A landscape with many valleys, sampled at points; each row gives a point and its height.
From any point a ball rolls to the lowest of the 2 points nearest to it. It stops when none of these is lower. Distance is the straight distance between rows; heights are no part of it.
sino (h 7.74): [ 96 140 220 105 118 137 115 163  99 137 132  97 121 110 148 116  75  76
 106 176]
Ked (h 6.91): [106 146  87  92 152 156 163 140 146 117 122 107 140 137 109 167 108 124
 153 105]
giv (h 6.27): [ 68 147 136  75 122  82 132 153 139 146 124 116 125 142 110 105 106 152
 141 122]
Novol (h 7.41): [145 155 181  60 112  74 128 163  78  91 116 123 105 115 130  75  93 113
 103  92]
gom (h 5.96): [153 166 136 123 123 123  86  78 183 136 130  91 156 124 128 128 141 173
 131 141]
Difo (h 6.97): [ 96 121 148 115 105  98  92 101 165 145 107  52 134 117 138 118 103 108
 130 187]
vanad (h 3.59): [130 110  96 159 125 154  92  88 158 108 129 122 118 125 131 117 146 137
 104 117]
mit (h 4.30): [132 109  86 182 171 115 141 146 159 118  90 153 131 155 116 142 192 158
 150 117]
lelev (h 6.07): [119 115  72 137 109 177 121 105 139 170 107  64 131 104 117 147 107  84
 167 103]
fil (h 6.28): [106 148 149  75  93 131 134 150 116 155 150  94 165 119 154 142 128 142
 172  81]
mimul (h 8.48): [164 155 110 142  96  74 119 130 120 143  91 143 126  82 136 116 112  88
 114 191]
sida (h 6.08): [ 93 150 148  84 116 107 116 125 113 157 141 134  87 141 116  66  95 175
 121 148]
pov (h 4.54): [111 154  88 137 197 135  83 131 155  64 109 131 101 183 137 123 178 143
 100  91]
rif (h 3.84): [176 122  66 161 191 163 167 110 111 110 141 162 131 160 126 169 149 146
 152  91]
rosi (h 6.98): [107 138 125  92 127  93 168  92 149 141 142 145 137  90  71 111  72 134
 123 119]
sitad (h 5.23): [158  71 120 120  94  88 142 140 147  74 133 117 103 173 126  97 133 169
 138 100]
Girul (h 3.19): [131 136 109 146 183 110 124  97 121 152 120 142 161 132  89 164 120  93
 121 115]
vot (h 3.79): [123 128 132  76  72 135 151  92  97 117 159 129 125  71 159  94 109 129
 137  88]
tigo (h 1.71): [159 131 203 109  89 119 141 162 129 141 113 102 156 103  80 133 124 109
 137  91]
Dimi (h 4.83): [123 124  61 184 238 139 117  96 130  67 116 149  97 156 124 126 176 110
 100  78]
Vad (h 3.55): [126 144  66 142 164 130 146 128 188 110  94 134 101 122  88 108 115 172
 120 108]
siro (h 1.47): [ 66  93 156 133 107 186 158 161 142 108 141 157 117 120 129 149 168 110
 118 154]
zavop (h 7.88): [ 62 122 178 117 134 119 111 164 126 132 107 117 117 138 128 129 112  92
 102 193]
bop (h 2.34): [139 166 124 113 105 127 112 167 100 194 103  98 127 105 115 125  98  64
 144 111]
rizud (h 4.00): [100  78  66 155 169 166 117  81 136  73 157 133 118 133 178 149 153  80
 111 104]
sigok (h 8.68): [126 124 145 148 127  79 127 134 179 111  83 127 170 110 102 156 163 109
 120 158]
Mumi (h 2.75): [132 159  76 140 227 164 168  87 144 103 103  82 143 134  98 181 135 110
 157 103]
linat (h 0.69): [137 123 110 141 142  65  93 108 117 140 116 105 146 159 167 141 102 125
 128 194]
Tavis (h 4.79): [ 83  84 133 147 100 134 162  85 160 123 157 186 130  65 102 106 140 135
 106 131]
sime (h 7.18): [123 133 138  71 117  90 150 131 109 107 126 124 116 119  93 107  59  96
 104 124]
rilo (h 4.58): [126 130 142 109  81  96 117 128 146  90 110 129 117  96 132  84 153 139
 115 119]
sez (h 4.77): [107 186 121 150 159 125 108 165 147 144  86 173 130 128 121 136 199 143
 121 160]
dat (h 4.91): [113 190 129 144 140 155  84 133 180 147  81 121 127  96 116 129 175 101
 103 168]
vak (h 5.31): [111  92 154 132  94 108 186 116 108 167 157 191 150  79  87 120 120 136
 135 125]
fipav (h 3.20): [160 169  55 159 193 171 158 119 122 116  93 130 122 126 121 167 137 112
 144 126]
zutef (h 5.58): [173 139 148  97  77 156 150 182  93 139 123 105 105 142 108 110 113 150
 154  76]
fizuv (h 5.86): [161 101 141 135 128 130 114 106 114  66 141 128 153 120 139 164 110  56
  80 119]
vum (h 3.33): [154 167 157 135 156 161 119 119 127 147 124 143 146 121  96 164 123  95
  97 162]
lolu (h 5.80): [157 152 107 128 121 115 150 105 180 115 128 130 159 114 128 140 141 192
 149 139]
Ves (h 4.25): [ 91 102 105 125 132 117  86 147 159  76 135 121 108 171 157 106 178 144
 121  80]
zuzis (h 4.43): [133  82  76 180 133 143 173 144 108 139 135 190 129 131 150 159 164 118
 151 140]
dib (h 6.46): [112 159 138 103  84 105 121 147 116 146 125  99 169  78 187 140 138 102
 155 137]
tofin (h 3.46): [ 90  71 108 174 177 169 128  93 178  78 163 163 112 145 157 134 198 132
 113 108]
kabud (h 5.87): [129 176 189  83 141  73  92 143  95 131 151 141 116 156 139  86  93 168
  96 141]
Fov (h 2.53): [186 114 119 147 115 152 114 121  96 146 132  86 154 143 161 176 123 108
 153 125]
Lalir (h 7.22): [114 125 161  79 113 139 109 141 113 121 134  58 105 167 145 111  62 128
 132 141]
Deba (h 5.06): [137 111 120 139 182 101 114 140 108  90 159 178 125 206 159 146 157 144
 109 129]
regi (h 6.47): [ 60 112 131  97 121 105 164 115 143 151 167 147 159 119 125 131 125 175
 158 119]
Kizov (h 7.59): [130 180 190  80 116 101 119 178  80 117 128 117 129 105 165 111  80  81
 114 132]
pidid (h 5.49): [144  73  73 140  72 108 191 110 131 129 117 126 123  88 131 124  92 129
 166 146]
Dur (h 2.38): [195 178 211 115 107 102 104 160 129 127 124 113 160 122 115 126 132 144
 118 113]
giva (h 5.17): [116 156 176 117 135 158 102 123 126 110 158 157 173 102 141 162 168 105
  95 100]
dimef (h 6.29): [ 65 161 131 111 115 116 113 147  96 179 136 159 115 109 151 101 115 126
 118 169]
Zile (h 4.56): [125  95  92 161 198 118 101 100 111  69 148 168 113 178 154 139 156  89
  87 114]
lofep (h 7.05): [116 158 100  70 113 150 130 152 144  93 114  86 105 144 130 132  91 123
 132 120]
peva (h 5.50): [151 130  71 117 116 112 173 129 140 126 156 159 130 140 132 119 124 216
 169  98]
Kar (h 1.70): [128  87 117 171 144  90 121 118 130 116 114 145 122 175 146 140 137 143
 119 215]
Nuvi (h 5.81): [131 115 187 116  82 108 175 150  82 168 127 156 125  81 116 102 111 124
 138 154]
Lumoz (h 2.73): [187 147  87 141 172 114 133  90 134 168 104 110 145 132  82 163  75  81
 132 153]
ver (h 3.17): [126 118 137 154 109 139  92  86 150 132 134 139  93 129 124  87 134 168
  90 183]
bepi (h 8.41): [210 192 120 130 133  73 103 134 120 163 101 142 130 112 103 117  96  89
 102 159]
movo (h 6.53): [174  67 184 131 102 134 125 109  92  90 193 139 115 158 169 122 115 131
 103 132]
Memi (h 5.56): [136 132 152 121 146  83  91 138  81 110 169 174 110 183 167 101 110 155
  89 148]
molu (h 4.35): [ 94 106 100 121  97 123 138  73 139 115 182 164 136  73 166 101 133 142
 126 111]
Gug (h 6.72): [ 71 115  84  83 133 130 174 109 142 110 161 122 164 116 149 166 102 125
 159 117]
rodot (h 8.18): [168 139 112 157 138  92  82 138 121 122 115 171 112 156  97  99 150 142
  92  88]
Buz (h 4.55): [164  96  93 141 157 150 144 113  97 132 184 168 143 172 136 157 144 144
 150  48]
nunov (h 6.84): [ 59 105 163 125  93 111  93 100 132 182 133  92 134 105 141  92 127 136
 137 165]
kope (h 6.10): [134 170 143  92  91 158 109 103 156 147 149  90 150 104 123 124 142 167
 151  76]
dogef (h 8.58): [141 118 154 136  88  76 152 134 157 128  82 125 141  81 104 127 127  94
 122 200]
Zag (h 2.89): [168 172 201 116 141 124 121 147 118 136 140 143 152 142 114 146 107 141
  99 166]
lalo (h 4.69): [137  73 111 122 120 105 116 156 121  70 143 122 107 184 151 124 141 111
 125  70]
degun (h 3.09): [157 130 191  84  76 122 134 101  80 150 131 101 126  69 145  74 106 120
 136  97]
zos (h 4.22): [147 153  92 124 103  99 126 122 144  72 120 172  94 103 146  84 126 150
  90 149]
Repim (h 8.30): [182 141 135 136 101  72 112 151  93 150 103 149 115 114  91  89 113 116
 114 102]
siki (h 3.25): [102 151  63 152 192 155 172 140 212 116  64  95 106 114  88 140 136 152
 145 134]
Sig (h 4.90): [109 135 147 118  70 132 153 181 130 116  94 156  95  87 108  92 154 124
 121 136]
div (h 6.49): [110  82 178 153  77 162  96 143  80 179 137 107 111 114 130 101 130  96
 131 103]
ravum (h 2.35): [150 141 188 103  81 116 123 159  94 179 101  94 126  79  95  88 109  82
 140  78]
lozo (h 8.00): [105 123 120 142 145 121  92 161 125 134  94 114  99 173 112 122 126 106
 111 150]
ruliv (h 3.88): [104  58 121 139 118 117 114 145 112 154 140  96 115 196 120 118 122 147
 157  98]
Pibas (h 3.22): [145  93 123 149 140 154 100 132  96 171 138  71 147 197 158 162 137 144
 176 107]
Tiru (h 2.62): [ 90  86 173 137 129 157 150 158 112 106 160 173 110 157 155 147 144 127
 107 193]
pitug (h 2.83): [ 91 128 125 155 207 201 149  99 143  96 151 159 122 157 141 162 198 156
 131 140]
mifu (h 5.88): [170  53 190 108  83  86 144 119 111  81 160 111 126 151 151  98 131 141
 134  96]
Fuda (h 4.57): [103 123  93 185 203 121  95 113 176 109  81 124 113 159  97 113 191 160
 122 110]
vam (h 3.86): [157 166  93 121 136 145 130 114 189  58 111 138 102 116 110 118 117 165
  91 135]
putib (h 5.12): [174 152  92 120 130 156 143 153 100 143 157 168 122 163 119 128 137 186
 152  62]
nizi (h 1.46): [190 159 128 125 129  88 121 113 115 174 131  99 154 150 151 148  82 143
 152 194]
Vub (h 2.58): [136 124 147 161 131 158 123 136 149 105 125 163 110 155 135 136 168 159
 101 202]
Fulep (h 6.26): [119  85 132 147  95 180 106 100 114 170 131  88 140 102 105 142 117  75
 134  87]
doz (h 6.25): [137  83 126 145 111 166  96 117  81 110 158 118 127 131 169 147 120  61
 104 101]
Kifu (h 2.92): [136 145 103 165 163 188 151  97 211 106  81  93 136  82  94 160 154 124
 131 143]
pipep (h 6.41): [ 69 165 189  99 109 161  99 162 102 188 147 118 119 114 141 107 124 130
 125 134]
sanug (h 6.70): [ 68 101 119 143  70 159 104 120 113 187 133 102 121  96 162 112 145 119
 157 132]
Gen (h 6.76): [168  85 212 128 109 124 137 146  71 137 182 118 135 165 166 116  91 163
 149 132]
teneb (h 3.83): [120 105 106 182 173 141 162 141 109 155 104 163 151 137 103 174 183 112
 161 122]
seb (h 2.08): [170 139  86 117 122  83 174 130 129 159 110 123 135 135 118 153  66 131
 162 199]
deku (h 5.22): [121 123 145 119  95 162 143 204 110 121 113 142 101 144 113 125 151 121
 125 101]
Pufa (h 5.84): [157 106  73 131  74 156 161 103 138 132 109  96 119  69 118 131  84  90
 146 118]
Kup (h 6.55): [138  94 119 143  90 141  97  99  94 123 130  92 124 107 180 135  94  66
 114 170]
nof (h 6.81): [106 141 102 134 171 111 161  69 164 158 152 180 156 102  77 134  99 172
 122 130]
Luzo (h 4.97): [124  84  65 159  97 155 190 154 135 118 124 164  97 119 141 129 135 152
 160 153]
donan (h 6.24): [186 135 216 108 118 128 151 164  64 162 150  95 133 139 137 119  44 129
 156 134]
Kasar (h 4.95): [ 91 177 166 112 147 123 120 155 136 132 133 170 161 118 125 151 171 131
 116 138]
Lud (h 5.48): [111 104 148 111 120 133 122 116 145  94 137 110 162 121 115 160 130  91
 113  92]
Ros (h 3.93): [ 64 113  76 138 153 106  80  91 154 116 135 116 137 137 170 116 156 131
 127 115]
Kitil (h 2.13): [ 89 144  84 160 235 194 174  79 136 102 133 109 125 135 130 159 176 153
 156 102]
zigad (h 1.90): [179 185 115 114 114 164 112 145 114 156 114 101 142 122 147 161 123 105
 147 122]
mirad (h 6.66): [ 89 131 139 119 147 132 144  81 155 175 156 137 165 123 102 152 117 164
 140 159]
Tufe (h 8.09): [139 150 172 138 131 123  63 172 118 136 101 124  98 168  93  96 139 133
  83 115]
vimin (h 5.92): [194 153 169 103 115 148 127 143 108 177 137  73 119 162 107 126  67 149
 150 136]
zulam (h 2.42): [111 120 118 143 113 178 168 141 177 118 107 135 134  98  98 153 158 143
 142 139]
Penu (h 4.59): [107 176  58 155 181 105 112 156 138 125  99 180 122 137 144 119 186 160
 132 105]

Call two points neighbours if one is among the 2 nearest of the other. Go from one point of each pair to the other, from neighbour to neighbour, staying as low as possible. Name the highest point that can't be avoided.
teneb, Kitil | Dimi
siro, linat | Tiru
siro, zigad | vum
teneb, zigad | Fuda
tigo, zigad | ravum

Where does a ball stop that starts at each point below?
deku | siro
vak | tigo
sanug | teneb
rodot | regi
fil | Kitil
